A landscape with many peaks, sampled at points; each row gives a point and its height.
From any point a climber steps to the highest of the 4 points nearest to it. It stops when none of these is higher. Distance is the straight distance between rows; heights are no part of it.
zenek (h 376): [ 33 -18  36  52  21  31 -31  30 -73 -23]
Bovub (h 341): [-45 -20 -16  33 -11 -42 -11  40  -3  27]
zer (h 694): [-21  -4 -14 -78 -20  26  14   6  30 -40]
met (h 576): [  7  15  -4  60  31 -18   0   4 -30  17]
ralu (h 596): [-26 -15  -3 -64 -34  25  -1  32   4 -28]
Nal (h 509): [ -1 -16   0 -50 -33  47  -7  46  -9 -25]
Duvup (h 539): [  7   1 -10 -13 -23  10 -11  -5   4 -17]
Kovu (h 168): [ 25 -33  38  32 -26  46 -31  59 -65  -6]
fafe (h 316): [ -8 -18  15  82  -4 -10 -25  49 -52  21]
Bubod (h 536): [ 17  -1  12  64  43 -14  -9  16 -52   7]
lepe (h 157): [  9 -26  26  26 -30  32 -32  51 -45  -2]
popim (h 565): [ 80  23  35 -47  27  67  20 -49  17 -33]
Tife (h 656): [ 28  26   6  13  27  -2   2 -46  10   0]
Valam (h 455): [ -8 -21   6 -16 -37  17 -14  39 -18 -13]
Ref (h 869): [   5   22  -23 -104   -9   54   17  -16   38  -38]
dinu (h 335): [-30 -20  -2  44 -23 -27 -24  46 -22  22]
buni (h 629): [  5  22  -8  56  48 -33  36 -18 -12  32]
kig (h 502): [-16  -3  -6  87  19 -32  11  40 -50  32]
did (h 82): [ 11 -34  33   2 -40  59 -26  75 -47   0]
Veki (h 282): [-34 -47  25 -27 -44  29 -17  63 -24   7]
luzu (h 652): [ 50  23  26  -4  25  32  -6 -45   0 -18]
Dulo (h 454): [-24   9 -32   5  -3 -34  -4  -5  18  12]
Fubo (h 650): [ 59  22   9 -44   7  49  10 -54  22 -26]
rego (h 757): [ 30  13   2  16   8  10 -12 -22  -8 -10]
gelo (h 588): [-15  -7  -6 -39 -32   4  -3  13  11 -23]
zuzit (h 564): [ 65  27  14 -57  11  44  27 -66  47 -26]
suge (h 332): [-19  26 -36 -17  22 -50  32 -54  65  26]
kunez (h 409): [-11 -16  -7  18 -17 -10 -22  21  -9   0]
zopil (h 605): [-15   9 -16  75  22 -45  25  13 -27  29]
Luvip (h 832): [  8   0  -3  53   8   1 -22  15 -28   0]
Tuse (h 504): [-52 -38   6 -13 -29 -20 -24  40  -5   9]
ruges (h 474): [ 10  30 -16   9  43 -49  51 -59  67  31]
Fuva (h 440): [ 12  -8  24  81  34 -12 -25  44 -75  11]
Bofad (h 512): [ 40  29  10  -5  38 -14  27 -67  60   3]
lag (h 511): [-53 -49  21  24 -28 -14 -43  65 -34  42]
voren (h 738): [-20  23 -30  47  21 -48  33 -14   4  37]
Kir (h 732): [ 28  28 -16 -88 -13  46  28 -40  42 -35]
figo (h 655): [ 28  16 -18 -72 -14  49  12  -7  17 -37]
Tuz (h 377): [-54  10 -38 -19   5 -58  11 -18  44   8]
vule (h 666): [ 50  11  24   8  19  34 -12 -28 -27 -33]
zile (h 533): [ 45  26   6 -43  11  23  16 -68  58 -25]
feval (h 433): [-48 -31  -4  57 -17 -39 -17  68 -27  53]
vonu (h 95): [ -8  18 -22 -61   7 -22  13 -67  67 -12]
zofa (h 510): [ -1  18 -21 -15  -3 -12  -1 -37  30   0]
gom (h 585): [ 13  31 -14  34  46 -46  53 -46  23  43]
refe (h 858): [-46  23 -38 -47  26 -67  41 -71  92  14]
befa (h 521): [ 10  -4   2  14 -14  17 -19  16 -24  -9]
Lede (h 628): [ 28  11  11  31  37   2 -11 -19 -32  -9]
fino (h 315): [-63  -2 -35  24   1 -68  17  23   8  31]
murif (h 365): [ 10 -15  22  47  -3  18 -31  41 -47  -9]
zufu (h 416): [ 46  22  11  18  65 -48  74 -59  69  13]
ruvi (h 40): [ -7 -45  34  30 -36  16 -29  62 -52  17]
Gan (h 435): [-37   4 -28 -36  -9 -29  -3 -23  38 -14]
pid (h 580): [  8  13 -14 -43 -22  19   4 -30  24 -25]
gana (h 545): [-16  11 -23 -86 -15  11  23 -28  41 -36]
teb (h 247): [-49  17 -32 -43  10 -41  16 -52  64  -6]
sume (h 710): [-70 -50  18  19 -27 -25 -33  62 -23  39]
lefo (h 468): [-40 -34  13  12 -29 -16 -36  49 -25  20]
lebi (h 169): [-43 -53  39 -16 -50  25 -35  74 -53  34]
feva (h 415): [-10  28 -29  -2  14 -45  23 -44  45  22]
Zipe (h 717): [ 47  19  12 -23   8  44   4 -39   6 -24]
bef (h 731): [ 37  -7  22  15  -6  48 -16  12 -47 -32]
bog (h 834): [ 40  14   9 -16  -2  52   0 -15 -19 -29]

For each start below, name the point where the climber stops.
Fubo => bog
zile => bog
Bofad => rego
lepe => Luvip
ruges => voren
lebi => sume
did => sume
pid => Ref
Tuz => Ref
zenek => bog
fafe => voren
dinu => sume
